Points on a hilly landscape, in no order, each with its height.
A ball rolls from a point to the lowest of its 2 nearest points, and stops where none of them is lower. Distance is the straight distance between rows; heights are no part of it.
Rerer: [ -2   2   0  11  14  15   0  -6  -2  12   0  -4   2  21   6  -7  -5   1
   0   6  -3  16   4  -5 -16  -7  11  18  -6   7  12  12   1  -9   9   8
  -4   4   9  -1   2  -9  -6   2 -28   2 -24  14 -11]  (h 0.53)
votir: [ -1  25 -11 -17   3   6  -1  -2  16   2   0  -4  -2  23  -1  -5 -21  -1
  17  -9  -5  13   4   1  -6 -20  -4  13 -14  -6  -2   6  -2  -6  -7   9
  16 -15  23   9  -9 -11 -24   5 -14  -8 -11  11  -3]  (h 5.63)
nus: [  0   3   3 -31  -2 -22   4   4   0 -13   3  -6  -6 -25   5  -4   5  -5
  -8  -9 -13  -3  -5  -5  16  -2 -10  -9   0  16   6  11  10 -11   6   3
 -11  10 -14  10  -2  19  -3  14  23   3  25 -13   2]  (h 0.92)
dasez: [-14  22  -4 -13 -17   6 -17  -5  19 -14 -16 -13 -13   2  10  -3 -18  -8
  22  -2  -7   8   2  -4  10  -8   9  14 -13  -2  18  -8   7  -9  -2 -10
   7 -15   7   7 -30 -12 -14   9   8  -5  -6   7  17]  (h 3.20)
lodub: [-14  11  -2   1  24 -11  17  -5   9  11  -2   6  15  10   4   4   0  12
   3 -11  10   2  10  -2 -15  -7   5  23 -11  -2  -7  -1  -5   2 -12  -3
  42  -4  17  16 -14 -16 -13  15   0  -9 -15   2  -6]  (h 5.96)
Vov: [  4 -18   7  -8 -15 -16  14  -5 -33   7   5   9  -3  -3  -6  -2  -8  -7
 -15  12  -6  -8  -8  -4  11  12 -15 -25   6 -14 -12   0  -8   9   4 -15
 -22  24 -10 -14  18   9  13 -24  16  -1  17 -13   4]  (h 4.46)
fefiv: [ -4 -13  -2 -18 -15  -9  -8  -2 -19   2   2 -12 -14  -9 -19 -19 -11  -5
   5  -3  -9  10 -11   4  12  17   1   1  -3 -10  24   4   6  -8   8  -2
 -15   3  -2   2 -17  -8  -6  -4   3  22  -7  10  -6]  (h 3.30)
nitip: [-17  -6   7  -5  -4 -27  25 -18 -22  12   3   9  -1   8   6   7   2 -10
   2  -2 -13   0   2 -14  -5  12 -12  14  -2  -5   2   2   1  10   7  -9
  -8   7   7  11  -8   1  -1  -4  21  14 -15  -3  -1]  (h 3.77)
kabe: [ -2   7 -15 -23  -8  -3  -4  -5  21 -19  -2   6   1  25  26  15  -3   2
  19  -7   0   9  10  -8   1  -9   2  12  -1   0 -17  11   2   7  -3  -9
  -1  -6   7  -8  -7  -2 -14  14  14 -11   8   3   5]  (h 4.13)
res: [  4  -1 -14 -30 -11 -11   0   1  13 -15  17   0   7   5   9  18  23   5
  17  -9   3   1   4  -3   7  15 -10   3  15   3 -25   8   3  15  -8  -1
   2 -23  -3  -2  -9  -4  -4   7  23   5  18   6  -3]  (h 0.91)
pazov: [-16  14  -4 -10  -9  11 -15  -9  18  -5  -6 -17   2  18   8  -4   0  -1
  17  -1   7  12   5 -11  -6   1  15  22 -11 -12  13  -7  12  -5   0 -14
  16 -14  14   5 -33 -20 -11  20   5  -1 -12  15   4]  (h 3.66)
gelor: [-14  -2   0 -13 -26 -13   3  -5 -16  -5 -10   6 -25 -19  -3  -3  -8 -20
   8   2 -17   1 -10  -5  21  11 -14  -5   0  -5  12  -7  -1   4   0 -10
 -18   5  -6  -3  -1   7  -5 -19  14  10   0  -1  14]  (h 1.76)
dokar: [ -1  13  -4  11  -4   5   0  10  -5   3   0  19 -12 -14  -9  10   4 -20
 -18   5  -4   0   3   7   6 -16 -20 -23   8  -1  -6   2  -3   3  -6  -2
 -11  13  -5  -9  33  11   8  -9 -19  -7  11 -16   5]  (h 2.91)
sokom: [-14   2  -2 -23 -13 -15   7 -12   4   4   7 -14   4  15   8   3 -10   3
  21 -12   5   7   3 -19  -6  15   1  25 -10 -19   4   0  11   7  11 -12
  12  -8  23  23 -43 -17 -15  12  28  11  -2   1   2]  (h 4.35)
sunan: [ -6  26  -5 -11  -8   0  -8  14   9  -7  -8   4  -9  -9  -4 -15 -27  -4
   2  -9 -10  10   4  11  13 -27 -15 -15  -6   7  14   9 -10  -6   2   6
   7   9  -8   1   3  -2 -11  10 -12 -14  10 -11   9]  (h 6.44)
dima: [-12   1  -1  20  12  13   2  -5  -1   3  -5  16  -8  10  19  13  21  -9
  -7   6  -3   7   5 -11  -9 -11   2   7   0  11  -1  11   7  -1   1   0
 -14  14   1 -10  26  12   1  -1 -24   2 -13  10  -6]  (h 4.37)
mev: [ 14   2   3   8   1  14 -17  18  15 -13   3  -8  -3 -23 -19 -13  14  -3
 -10   2   2  -2  -7  18   8  -3   5 -18   4   6   7 -13   6 -12  -6   9
   2  -7 -13  -5   9  11   6   9 -15  -1  13  -3   2]  (h 3.50)
Segol: [ 13   2 -15 -20 -16  16 -28  11  10 -17   9 -13  -2   4 -11 -10  -2   6
  11  -2   1   8  -3  13  10  10   2  -8   7  -4   2   2   0  -1  -5   2
  -4 -20  -7 -12 -10  -8  -6   5   1   2  15   9  -1]  (h 2.76)
vate: [ -9  13  -5 -15  12 -20  16  -2  -3   9  11  14   9   1 -10  -2   2   3
   3 -16   1   2   0   6  -5  -4 -15  12   2  -3 -11   7  -8   9  -6   1
  29  -3   2  15  -9 -12 -12  14   8   0   0  -6  -7]  (h 6.08)
nugi: [ -6  -1   4   9 -23   6  -1  -2  -9  -3 -11  11 -22 -13  -1  -2  -4 -23
   1  12 -11  -2 -13  -7  12   4  -7 -15  -2  -9   0 -13  -5   3  -5  -8
 -24  10  -7 -15  19  14   6 -28  -1   3   0  -2  19]  (h 0.49)
reves: [ -3  -6   2  -9   1 -21  22 -14  -4   5  10   3  12  10  17  16   7   8
   8  -4  -3  -4   6 -16  -8  15   3  12   2  -2 -13   2   7  11   3  -2
  -3  -4   9  16 -18  -1   0   2  30   5  -5  -4  -5]  (h 3.92)
basu: [  5   8  -4 -24   3 -19   4   9  -5   3  17   5  10  -9 -15 -11 -10  10
  -4 -14   1   1  -3  11  11  -2 -16  -9   5   2  -7   8 -10   5   2   6
  16   2 -10  11  -6  -5  -6  12  12  -7  22 -14  -4]  (h 6.20)
kibud: [ 13 -17  -4 -11   0  13 -19   9   2  -4  23 -17  14   9 -26  -6  33  10
  10 -13  20  -5  -5  13 -16  31   1   0  20  -6  -5   9   4   4 -10   3
  19 -30 -13  -3 -19 -15   1   3   2  23  -3  14 -24]  (h 3.69)
Moru: [ 11   4 -13   8  11   9  -2   1  22  -1   6   1   7  15  -1  24  25  11
   7  -4  11  -4  10   7 -16   4   0  -1  11   3 -24  -2   2   8 -18  15
   8 -28   8  -3   7  -3  -4   1 -10   4  -8   9 -11]  (h 4.68)
kogip: [-14  11 -12 -20 -24   2 -13  -1   4 -16 -10  -1 -21  -3   4  -3 -11 -15
  24   0 -11   9  -4   0  17   6  -2   4  -2  -1  11   0   0   4  -3  -9
  -8 -10  -3  -4 -14  -4 -13  -4   7   4  -1   5  12]  (h 2.62)
Rig: [ 11 -14   7  22  25  12  -7  14  -2   2   2   6  13  -9  -7 -12   6  10
 -25   3  11  -3   6  15  -5  -3  10 -11   2  11   2  -3   0  -7   5   5
   9  15 -11   0  12  14   8   7 -13 -10  14 -13 -11]  (h 5.68)
dofar: [ 22 -34  -1 -17 -18  -3  -5  -1 -12  -4  20 -26  -1  -5 -15  -2  11  14
   6  -3   7  -9 -12   0   4  40   8 -10  14 -14   1   4  14  -2   2   4
 -20 -18  -2   0 -22   0   7 -16  16  24   5  12 -13]  (h 1.06)
lolob: [ -8   3   8   7  -1   0  -2  11  -2   0  -8   1  -1 -19  -3 -20 -13   0
 -12  -5  -5   3  -3   6  11 -13  -3 -18  -7   6  22  -5  -3 -10   9  -4
   2  20 -14  -2   6   4   2  14  -2 -10  11  -8   9]  (h 6.55)
lufa: [ -4  14  -6 -23  -3 -14  10  -9   4   0  -2  -2  -6  15   6   3 -21  -5
  15 -10 -14   8   6  -5  -2  -9  -9  15  -8  -1   2  10   2  -3   1   3
   0  -7  16  16 -13  -2 -20   7   7   2 -11   0   1]  (h 5.78)
bogu: [  1  11  -3  -7  23  -7   4   0  22  -5   0 -11  16   3   8   3   0  18
  -1 -12   7  -5   9   0  -4  -7  11  16  -8   7  -3   0   7 -10 -10   5
  28 -11  11  17 -18  -6  -6  24   8 -11   2  -1  -8]  (h 5.83)
soza: [  1 -25  -3   8  -2  10   0  -2 -17  14  15  11   4  10 -22  -4  13   0
   0   6  18   1  -8  10 -25  19   0   5  17 -18 -12   1 -13  20  -2  -7
   8   1 -14 -12   2 -11   5 -18 -12  13 -14  12 -15]  (h 2.58)
vudi: [ -3  11   3   2  18  -4   5  -5  18 -11 -15 -16  -4   4  22  13  -1   0
  -3   0 -13  -1   9 -11  -2 -18  13  14 -14  21   9   6  15 -22  -2  12
 -12  -3  16  11   1  13  -2  14  -8   1 -18   2  -4]  (h 2.40)
ras: [ 28 -15  -8 -30 -18   1 -16  11  -1 -14  16 -27  -2 -10 -19  -8   3  12
   7  -4   0  -6 -10  11  15  26   1 -16  13  -5   1   6   8  -7   0  11
 -12 -26  -4  -5 -16  -2   0  -4  11  15  19   5  -6]  (h 2.27)
Karop: [  2   7 -10 -11  -5 -10   2   8  -6  -2   8  13 -11 -17 -18  10  18 -22
 -10  -2  -5  -2  -2  12  11  -2 -27 -16  16   0 -13   5  -3   5 -14   3
  -6  -4 -12  -4  21   8   4  -7  -9   8  11  -9  -6]  (h 3.37)
nal: [-17  18  17  33  -6   8   2   3   0   3 -25   6 -15 -21  15   2  -9 -18
 -10  11 -13  -7  -5 -13  11 -28  -7 -14 -15  10  15  -9  -4 -10   3  -8
  -9  16   2  -6  30  11  11 -15 -21 -15  -7  -8  26]  (h 2.34)
binu: [  8   0  -2  28  26  24 -10   4  13   6  -6  -2  20  15   5  -1  -7  29
 -10   9  22  -2  18  10 -13  -7  23  16 -11   5  -2  -9  -7  -1  -3   4
  28   1  12  -2   3  -4   3   4 -16 -19  -5   6  -7]  (h 2.93)
sunu: [ -5  13  -5  14   9   4   1   4   9   6  -5   9   5  -3  -3   0  -1   4
  -1  -1   6  -1   4   6   0 -14   0   2  -5   1  -4 -13  -9   3  -5  -2
  17   2  -1   0   8  -7   1  12  -6 -13  -2   0   6]  (h 3.53)
Savo: [ 18   2  -1  11  16   5   0   2  19  -9  -1 -14   6  -1   7  11   8  10
  -8   5  -4  -9   5   2  -4  -2  15  -2  -2  12  -4  -6  12 -13  -7  18
 -10 -16   9   6   5  16   6   6  -7   0  -5  -2  -8]  (h 3.15)
sel: [  3   8   1 -19   6 -15   6   2  15 -19  -7  -4   0  -8  25  10  -4   3
  -4  -5 -11  -5   8  -7   9 -21  -1  -7  -5  23  -2  13   9 -14   5   1
  -9   8  -2   7   5  21  -4  20  19 -14  23 -18   9]  (h 2.12)
rovu: [  3  21  -2 -10  21  -9   0  11  23 -13 -10  -2   2 -10  10   6  -6   7
 -14 -10   0  -3  10   8   7 -30  -7  -6  -8  21  -5   8  -1 -12  -3  13
  13   4   0   7  14  13  -5  26  -5 -19  19 -18   2]  (h 2.88)
bikov: [  2  -2  -7   3  11  19 -16   6   9  -3   8  -2   2   5  -7  -7  25   3
  -3  -1   8   8   0   9 -11   6   9   6   8   6   1   6   7  -2  -3   6
   4  -6 -11  -7   2   0  -1  11 -18   9  -5  14 -17]  (h 3.78)
duri: [-23  23  10  33   0  13   1  -3  -7  18 -30  15 -12  -1  13  -2   1 -17
   2  10   6   2  -6 -13  -1 -29  -3  13  -8   1   5  -4 -15  12  13  -6
   7  20   0 -18  24 -16   4  -7 -30 -15 -13   7  23]  (h 2.65)
moz: [  6 -16  16  35  -3  28 -15   8  -4   6  -2   6  -3 -14 -21 -16   6  -5
 -14  13  21   0 -15  18  -6 -10  11 -14   4 -11   7 -22  -4   0   7  -2
   8  17 -18 -18  20   0  15 -12 -30  -6  -3   7  13]  (h 0.40)
meru: [  6  -6   4   5  -6 -12  11  -4  -1   6   4  -1  10  -9   1   2  -6   9
   1   5   2 -11  -7  -5   5   9   7  -7  -1  -8  -7 -23  -2   6   3  -4
  -2  -1  -3   4 -11  -3   8  -1  27  -5  10  -7  14]  (h 5.06)
riba: [  0 -14   4  -9  -3 -10   4   9  -5  -6  11   7   6 -24   0  -9  14   3
 -12  -3   1  -2  -6  -1  14   9  -2 -17   5   5  -2  -2   3  -1   3 -10
  -1  17 -20  -3   4  11   6   8  21  -5  31 -11   4]  (h 2.15)
Bil: [ 11 -31   9 -18 -13 -21  13 -11 -23   4  18 -20  -1  -1  -5   6   6   5
   3  -2  -3  -4  -3 -12   4  39   1   0   7 -10   1  11  17   4   7   6
 -28  -4   7  15 -19   8   6 -22  23  27  -7   6 -19]  (h 2.38)
Sani: [-33  34   3  19  -1   0   4   1   8   1 -34  17 -19 -16  18   9  -1 -14
   3   0  -2  -2   3  -8   9 -40 -11   7  -9  12  12   3 -10   3  -1 -12
  21  13  -2  -5  20  -7  -2   4 -22 -19 -10  -2  29]  (h 3.06)
bef: [ 16  -7   0  -1  20  -3   5   2  14  -8  12  -4  17   9  10  19  33  17
  -1  -9  11  -7  10   0 -17  20  10  -3  15  11 -25   9  10   8 -12  20
   4 -21  -1   5  -7  11   3   0   7   7   0   2 -26]  (h 4.91)
Rali: [-22  -6   9   0  -9 -11   8  -5 -17   9 -15   1  -6   0   8 -16 -23  -6
   3  -3 -11   4  -9 -14   5  -2  -7   5  -9  -6  20  -2 -10   1  18 -16
  -9  25  -4  -5 -10  -7  -1   6  20   2   1   1  14]  (h 3.82)
vopir: [  4  10   6  32   2  10   3  -4   0  23  -9   6   1  -2 -21   4  -3 -11
   3  13  12  -6  -9  13 -11 -14   0   1   4 -14 -12 -25 -16   7  -3   8
  13  -9   3  -5  14 -19   8 -16 -26  -3 -23   5  11]  (h 2.52)
Demuz: [ -1  -8  -3  13  11  22 -21   8   1   5   9  10   8   4 -19 -15  17   9
  -2   1  23   8  -1  18 -10   2   7   4   9  -2   1  -4  -6   8   1  -5
  26   8 -18 -10   4 -14   1  10 -15  -1   1  11  -8]  (h 3.47)
Tilal: [ -2   8  10  33  -1  10   1  11   1   6 -13  10  -4 -14   0   0  -7  -8
 -19   9   3  -5   3   2   6 -20  -4 -26  -6  -2   2 -15  -8   2   4  -5
  -4  21  -3 -11  33  10  15  -7 -18 -19   8 -16  18]  (h 2.35)
nuli: [ 10   3   8  22   7  -4  15 -12  -8  22   2   3   3  14 -12   8 -15  -8
  -6  11  -5  -3  -2   8 -12  -6  -4  -2   0  -6  -7 -13  -8  -2  -1  12
  -6  -9  12   6   8  -7   5 -19 -17   4 -26  -1  -2]  (h 1.79)
zik: [-13  10   6   4   7   1   5  -8  -1   4 -14  -5 -12   7  17   1  -5 -14
   3   2 -19  11   3 -13  -3 -17   2  17 -11  16  21  13   7 -16   9   2
 -14   8  10   5   4   1  -8   7 -17   6 -24   9   1]  (h 1.58)
Pokuv: [  3 -12   6  -8   7 -13  12  -3 -22  14  11  -1  16  16   3 -14 -36  15
  -1  -8  -1   5  -2 -11  -5  14   4   8  -8  -6   4  14  -8   2  16  -1
   3  15  10  16 -28 -14  -3   0  21  -1   3 -11  -7]  (h 4.11)
Ginu: [  7  -8  10  24   2  13  -9  10   4   0  -6 -10  12  -8  -5 -24 -22  18
 -11   6   7  -1   0   9   4  -6  18 -11 -10  -6  19 -20  -6  -8  10  -2
   7  13  -5  -6  -5  -2  12   9  -1 -15   8  -6  10]  (h 6.68)
miruk: [  8  -2  10   9  -3 -13  16 -16 -20  10   5   3  -6   4  -8  11  -8 -18
 -10  11 -18  -6  -4   0   2   5 -13 -11   1  -2  -2  -9   2  -5   0   6
 -27  -1   5   6  13  11   7 -25  -1  13 -16  -5  -2]  (h 0.46)
pinar: [  5 -10   5  -8  19  -3  -2   2  13 -13   7 -15  17  10  24   5  19  17
  -5  -7   8   0   9 -14 -12  17  26  13   2  13  -4  16  23  -7   5  11
  -1   0   3  13 -30  11   6  17  20   5   8  -4 -25]  (h 5.85)
Mub: [ 12 -10  -8 -27  -4  -8   4   2 -12  10  25  -9  12  10 -19 -11  -6  11
  11 -14   7   2  -5   6  -2  25  -4   4   4 -14  -9  17  -3   9   0   6
  15 -16   5  13 -24 -16  -9  -2  12  12   3   3 -19]  (h 5.26)
tupab: [  5  -3  -1  11  17  22 -12   4   4  12   7  -2  23  26  -5 -16 -12  23
   3  -1  19   9   7   6 -22   6  21  16  -8 -11  -3  -5  -9   3  -2   0
  36  -3  10   3 -21 -18  -7   3  -4 -12  -5  10 -13]  (h 3.39)
Togaf: [  8 -15   2  10   8  10  -4   0  -6   9   8  -6  21  19   1 -15 -24  21
   0   1  10   4   0  -3 -15  18  21  10  -6 -12   1  -4  -7   2   9  -3
  10   4   6   4 -30 -16   2  -1  12  -4   0   0  -8]  (h 3.76)
Vubit: [ 12  -2 -10  -9  -9   8 -11   2  13  -7  13 -10  11   8  -4   3  11  14
  15  -3   8  -3  -1   2  -2  18   6  -1   9  -8 -10  -9   4   6  -6  -1
   7 -24  -2  -2 -18 -10  -2   7  18   2   9   9  -1]  (h 2.02)
Dob: [-15  12  -7 -14 -12 -16  11  -7  -8  -8  -4  24 -20  -9   7  19  16 -25
  -1   0 -18  -3   4  -6  12  -8 -28  -2   9   6 -11  12   1   6 -14  -7
 -13   5  -4  -3  20  17   0  -8   4   5   3  -9   3]  (h 3.81)
gikem: [-19   3  23  26 -17   5   4  -3 -10   0 -22  12 -19 -19  13  -4  -6 -28
  -9   9 -18  -6 -14 -19  12  -7 -13 -21 -12   0  11 -11  -1  -9  -2 -15
 -21  27  -3 -13  28  21   9 -24   0  -5   4  -7  28]  (h 1.67)
Nuda: [ 12   8  -2  32  19  25 -15  12  22  -4 -12  -7  13  -5  -3   2  -3  25
 -15  10  21  -8  16  16   2 -21  17  -1 -12   5   4 -15  -4  -3  -3   8
  20  -1  12  -5  24   3   9   6 -28 -24   3  -4   3]  (h 2.37)
Voda: [ 19 -12  12  13  -5  -5   3  -4  -7   4   4 -11  -4 -13 -15  -5 -11  -5
  -8   8 -12  -6 -13   8   5   6   4 -15   0  -4  10 -20   6 -15   1  11
 -21  -8   1   7  -1   9   8 -15   1  11  -8  -2   4]  (h 1.95)
Vol: [  7 -10   6 -15   4 -18  18 -11  -1  -8  11   0   6   8  23  19  15   4
   1   0 -10  -5   9 -17  -4  10   3  -3   4  12 -14  14  16   0   0  10
 -28   4   4   8  -1  21   5  -3  24   4   3  -4 -15]  (h 3.46)
Zap: [  8   6 -14 -10  11   0   4  -4  24  -9   6   3  11  33  19  21   3  17
  10 -10   6   7  14  -2 -13  -3   5   9   0   0 -26  12   2   6 -12   9
  10 -14  18  -1  -3  -2 -15   9   2  -8  -1   8 -10]  (h 4.42)
dobeb: [ 12   5 -13 -16  -2   7  -5   2   2   7  13  -7   7  21 -16 -14 -19   6
  13  -6  -2   9  -2  10  -9   4  -1   4  -1 -12  -2   7  -4  -1  -2  12
   4 -16  13   5 -11 -14 -14  -3  -9   3  -6  10 -13]  (h 5.46)
Tur: [  0  -8  -4  12   7   3   1   5 -10  13   8  19  10   0 -16  -2   6   1
  -5   1  16   0  -2  13  -9   4  -6  -2  11 -10 -14  -7 -15  15  -2  -6
  18  10 -15  -6   8  -9   5   0  -5  -4   2  -3  -6]  (h 3.10)
fum: [-27  26  -2   2  -9   3  -6  -1  14 -13 -21  12 -22 -20  14   3   9 -20
  13  -1  -9   5  -1  -2  14 -20  -3   9  -6  13  16   0   2  -5  -7 -12
  11  -1 -11   1   0   0  -8   5 -10  -7  -8   2  22]  (h 3.44)
Nodu: [ -3  16  -7  13   1  31 -16  -3  12   3  -8  -1  -5  22  10   2   5   0
  11  11   8  15   3  -3 -14 -10  15  18  -6  -1   3  -1   1   4   3   1
   3  -6   6 -15   7 -14  -7  -2 -32  -6 -20  23   5]  (h 1.55)
kugis: [ 15  -1 -16 -27  -9 -14  10   0   0  -7  16   4   2   8   5  23  11   2
   6   1  -2   0   7   0   6  10 -21  -8  17   3 -32  16  -4  16  -9   8
 -15 -15   1  -5  10   6   0 -11   9   2  15  -2 -10]  (h 1.96)
sasot: [ 24 -19  -4   6 -15  10  -4   4  -2  -1  11  -5  -1  -5 -22   9  15  -4
   5   3   7 -15 -12  14  -5  15  -5 -19  21 -12 -12 -14   0  -1 -11   7
 -11 -28 -10  -8   8   2   6 -20  -4  15  -2   9   0]  (h 2.72)
duz: [-10  29  -3  19  -3  29 -17   4   5   7 -17  13 -15   0   6  -1   5 -12
  10  10   9  13  -1  -3   1 -27   5  12  -4   4   7   3  -5   6   6   0
  11   6  -2 -16  20 -18  -4  -5 -45 -14 -13  13  16]  (h 2.20)
gosil: [-23  26   7   4  -8 -11  13 -11  -8   2 -24  13 -23  -2  13  11 -19 -23
   6   2 -24   0   0  -9   6 -27 -23   4  -8  10  12   7  -8  -3   2  -5
  -6   8   5   4  10   3  -7  -8  -4  -4 -16  -9  22]  (h 2.90)
ninan: [-16  14   0   5   5 -11  17 -11 -16   9  -4  21 -14   6   2  16  14 -22
 -10   3 -16   3   4  -5  -1 -12 -21   4   7   5  -3  13   2   2  -5   1
 -10   8   4  -2  23   8   0  -6 -17   8 -17  -2  -6]  (h 4.12)
ziba: [ -3 -22   4  12  14  15  -1   0 -14   4   4   4   1   9  11 -10   7   0
 -17   4  -3   7   0  -9 -11   4   7   1  -1  10  11  17   4  -8  10  -4
 -18  26  -7  -9  13  15   5   0 -10   6  -2   8 -16]  (h 4.61)
mede: [ 13 -16   1 -20   1  -4  -3   3   2 -12  16 -22   8  -2  10  -3   9  15
  -4  -4   0  -3  -3 -11   4  23  19   1   5   6   1  12  22  -9  10   9
 -18   1  -1   8 -28   9   7   8  25   9  20  -3 -16]  (h 6.01)
bibab: [  9   2 -10  -1 -26   7 -10   3   2  -9  -4   1 -17 -14 -12   7   1 -15
  15   7  -7  -8 -11   8  13  11  -9 -19   9  -7  -8 -17  -3   6 -12   1
 -16 -22  -6 -10   5   4  -1 -24  -1   7   3   0  14]  (h 1.85)
zun: [-22  16  -7  -5  -8  -3  -4  -3  20 -16 -18  13  -7   3  24  10   2  -5
  14  -5  -1   3   7  -8   7 -19   1  12  -6   5  -2  -1  -1   4  -3 -19
   9   4  -3  -5  -2  -1  -7  19  11 -14   5   0  20]  (h 3.80)
valat: [ 16  16  -5  11  12  23 -26  18  27 -15  -2 -11   5  -8 -11  -6   8  13
  -8   3  10   0   6  22   4 -14   8  -7   0   9   3  -9   2 -10  -7  15
  16 -16   0  -5  12   5   3  18 -21 -13  14  -3  -1]  (h 3.01)
nelu: [ 15 -25   7   4  -5  -9  10  -4 -20   8  14   5  10  -5 -11  -1  -3   4
  -9   8   4 -11 -12   4   0  18   2 -19  10 -14 -14 -14  -5   8   3  -4
  -8   5 -11  -5   2   3  13 -18  17   3  10  -8   2]  (h 4.78)
gef: [  3 -17   3  22  -9  24 -10  -2  -6   6   0   6  -7   3  -8  -8   1  -3
  -6  16   9   1 -13   3 -12   5  10  -4   2 -13   0 -14 -10   6   6  -6
 -14  10 -13 -22  15   1   9 -18 -17   3  -5  11   7]  (h 1.61)
rafe: [ 25 -24   1  11  10   8   0   5   3  -3  20   6  13   0  -2  13  30  13
 -12   4  13 -14   3   9 -17  18   5 -16  20   3 -23  -3   4   6 -10   8
  -2 -11 -12  -5   8  13  12 -13   3   5  11  -1 -16]  (h 5.16)
muf: [ 17 -20   1  -6  -4  -7   6   2 -15  12  21   1  18   0 -22  -4   2  12
   6  -7  14 -10 -13   9  -4  27   2  -6  15 -15 -17  -4  -8  12   0   0
  15 -13  -8   5 -17 -17   4  -9  17   9   3  -2  -7]  (h 5.07)
rek: [-10 -15  -5 -26 -30 -19  -2 -10 -26   3  -3  -8 -28  -9 -18  -6  -6 -15
  17   0 -12   6  -4  -3  17  26 -11   7   0 -17  13   1   0  10   2 -10
 -17  -7   4   0 -10  -4  -8 -20   7  25 -12  12   0]  (h 2.67)
sobe: [ -6  13   1  17  29  -3   6   3  18  -4 -21  -3   5 -16  12  12   2  11
 -21   0   7 -11  16   2   5 -29   6   1 -15  21   5  -1   1 -11  -7   5
  14   7  11   5  27  11   5  17 -18 -20  -2  -9   3]  (h 3.41)
nup: [ -2 -17   0 -37  -9 -26  10  -7 -22  -2  12 -18  -5   0   2  -1  -6   1
   3  -9  -9   4   1 -15  10  22  -5  12   0   0   9  24  13   1  13   2
 -22   7   6  16 -19   5  -2   0  23  19   0  -1 -18]  (h 3.16)
gis: [ 14 -14   8  20  30  -1   6   6  -3   4   4   8  25  -5   9   2   5  21
 -20   1  11 -12  13   2  -9   7  19  -2  -1  15 -10  -3   0  -1  -3   4
  16   6  -2  10  -4   9  10   1   9 -13  10 -16 -13]  (h 5.51)
Gik: [  4  15 -17 -30 -11  -5  -7  13   3  -8   7   7  -5  -4 -14  -6 -17  -5
   4  -8  -4  10   4  14  15 -12 -25 -12   6   1  -9  15 -14   6  -6   5
   2  -1  -6  -3   8  -6  -9   3  -6  -6  20  -8  -3]  (h 6.33)
noso: [-19 -11   1 -25  -8 -16   5  -6 -18  -2  -4  -7  -8   5  11 -10 -17  -3
   7 -11 -12   8  -1 -17   7   3  -7  14  -5   0  24  25   6  -4  19 -15
 -14  21   3   8 -18  -4  -8  15  23  11   2   1  -1]  (h 3.65)
niriz: [ 11  -4   1   3  31  -3   3   1  16  -9   0  -8  23  10  24   9   0  28
 -11  -4  10  -7  19  -6  -8  -1  26  12  -6  17 -11   7   8  -9  -5   9
  17  -1  12  12 -14   8   2  16  11 -16  10  -9 -16]  (h 5.69)
roda: [ 21 -21   1  -8   8  13 -19  18   3 -15  14 -14   3 -14 -16 -19  19   6
 -17  -2   5  -1  -9  16   2  15  10 -14   8   3   4   4   9 -12   0  10
  -6  -1 -19  -9   1  16   8   7  -5   8  21  -4 -15]  (h 3.60)
dad: [-11   3  -6 -20 -19   3 -11  -6   1   2   7 -16   1  10 -11  -7   2  -2
  23  -5   5   9  -4  -4  -5  21   4  15  -4 -20   9  -6   9   7   2 -11
  11 -19  11   8 -37 -24 -13   9  13  17  -9  12  -1]  (h 4.03)
nika: [-11  -8   9  -1  -7 -15  16  -9 -32  11  -9  10  -3  10   5  -7 -22  -8
  -6   5 -13  -4  -6 -11   4   1 -17  -8  -2  -7   0   5 -17  11  14 -16
 -19  28  -3 -12  11   1   7 -10  18  -1   6 -10   6]  (h 4.15)
tinu: [ -1  -4   4   4   6  -8  12  -7  -2  -2  -3   6   3   7  22  10  -2   1
  -5   4 -12  -4   5 -13  -1  -7   0  -5  -5  11  -4   4   5  -6   3  -2
 -19  13   4   1  11  14   3   4  14  -5   4  -9   0]  (h 2.92)
zosi: [-26  10  11   2  -5  -6   5 -13   4  -7 -26   0 -20   1  30  10 -12 -19
  13  -1 -22   3   3 -21   2 -25  -5  19 -15  18  28  12   7 -17   7 -13
 -12   8  10   7  -4   5  -8   6   3   1 -17   4  20]  (h 2.31)
Monuv: [ 17 -14  -7 -10 -14   9 -13   5  -3   1  13 -12  -1   2 -36  -8  13  -2
  17  -6   9  -7 -11  20  -5  18  -7  -9  20 -14  -3  -2  -2   1  -8   6
   6 -33  -7  -4  -4 -17  -3 -10  -7  24  -8  16  -8]  (h 3.27)
Totek: [ 18 -24   8  -3  -3   1  -2   5  -6  -8  11 -11  -3 -17  -7 -12   7  -2
 -17   5  -7  -3 -12  -1   6  16   6 -19   2   0   7  -2  16 -19   0   5
 -28   6  -8  -5   6  24   7  -9   6  10  13  -3  -5]  (h 2.95)
Bive: [-31  10   7  -6 -11 -19  20 -19 -20  10 -17  14 -19   6   5   0  -7 -24
  10   1 -20   6   0 -15  -1  -6 -23  22  -4  -4  13   5  -8  10  10 -13
  -4   8   9   0  -1  -3 -10  -4   5  10 -21   1  15]  (h 3.35)
zulig: [ -7  10   8  28  14   0   8  -1  11   7 -18  -4   9 -12   7   2 -15   8
 -11   7   4  -9   6  -1   4 -22   8   4 -17   7  13 -18  -9  -7  -1  -3
  11   6   8   3  14  -4  11   6 -12 -17 -12  -3  12]  (h 3.79)
sodo: [ -9   0  -6 -12   0   1  -5   3  -4  -1   4  -1  -3  -2  -6 -15   3  -6
   1  -6  -5  11  -3   4   3   2   1   6   0   3  12  10   4  -4   3  -2
  -4   5  -7   0  -6  -2  -6  14  -5  10  -2   8  -9]  (h 3.75)
Zilun: [  4   3   3  38   4  26 -14  13  13   6 -11   6   5 -10  -8   2   3   6
 -12  13  24  -7   5  13  -1 -18   7 -10  -4  -5  -3 -26 -12  10   2   0
  15  11  -4 -15  28   2  15  -4 -23 -20   4  -4  15]  (h 1.60)
Vif: [ -9  15   0  20 -11   2   6  -4 -13  18  -8  20 -14  -5 -20   6   3 -28
   0  10   2  -2 -10   6  -2 -10 -16  -3  12 -17 -12 -13 -15  16  -4  -1
   0   2  -5 -14  20  -9   6 -22 -22   3 -15   0  11]  (h 3.02)
garo: [  1 -10  13  23  19 -14  18  -7  -3  11  -5   1  24  -2  15   6 -14  16
 -10   6   4 -14   6 -11  -6   1  16   5 -12   4  -3 -17  -7  -1   0  -5
  10   8   7  14 -10  -4  16  -1  23 -14   0 -13   4]  (h 5.31)

For each start below, name the point where the ball stops.
votir: dofar
kabe: Rerer
garo: dofar

Call two points neighbours if one is among the 2 nearest of the other. Go from one point of each pair to the other, from neighbour to neighbour, staying as low as possible. Name the highest point that can't be avoided.
res and Rerer: reves
res and dofar: Segol
miruk and nugi: Vif
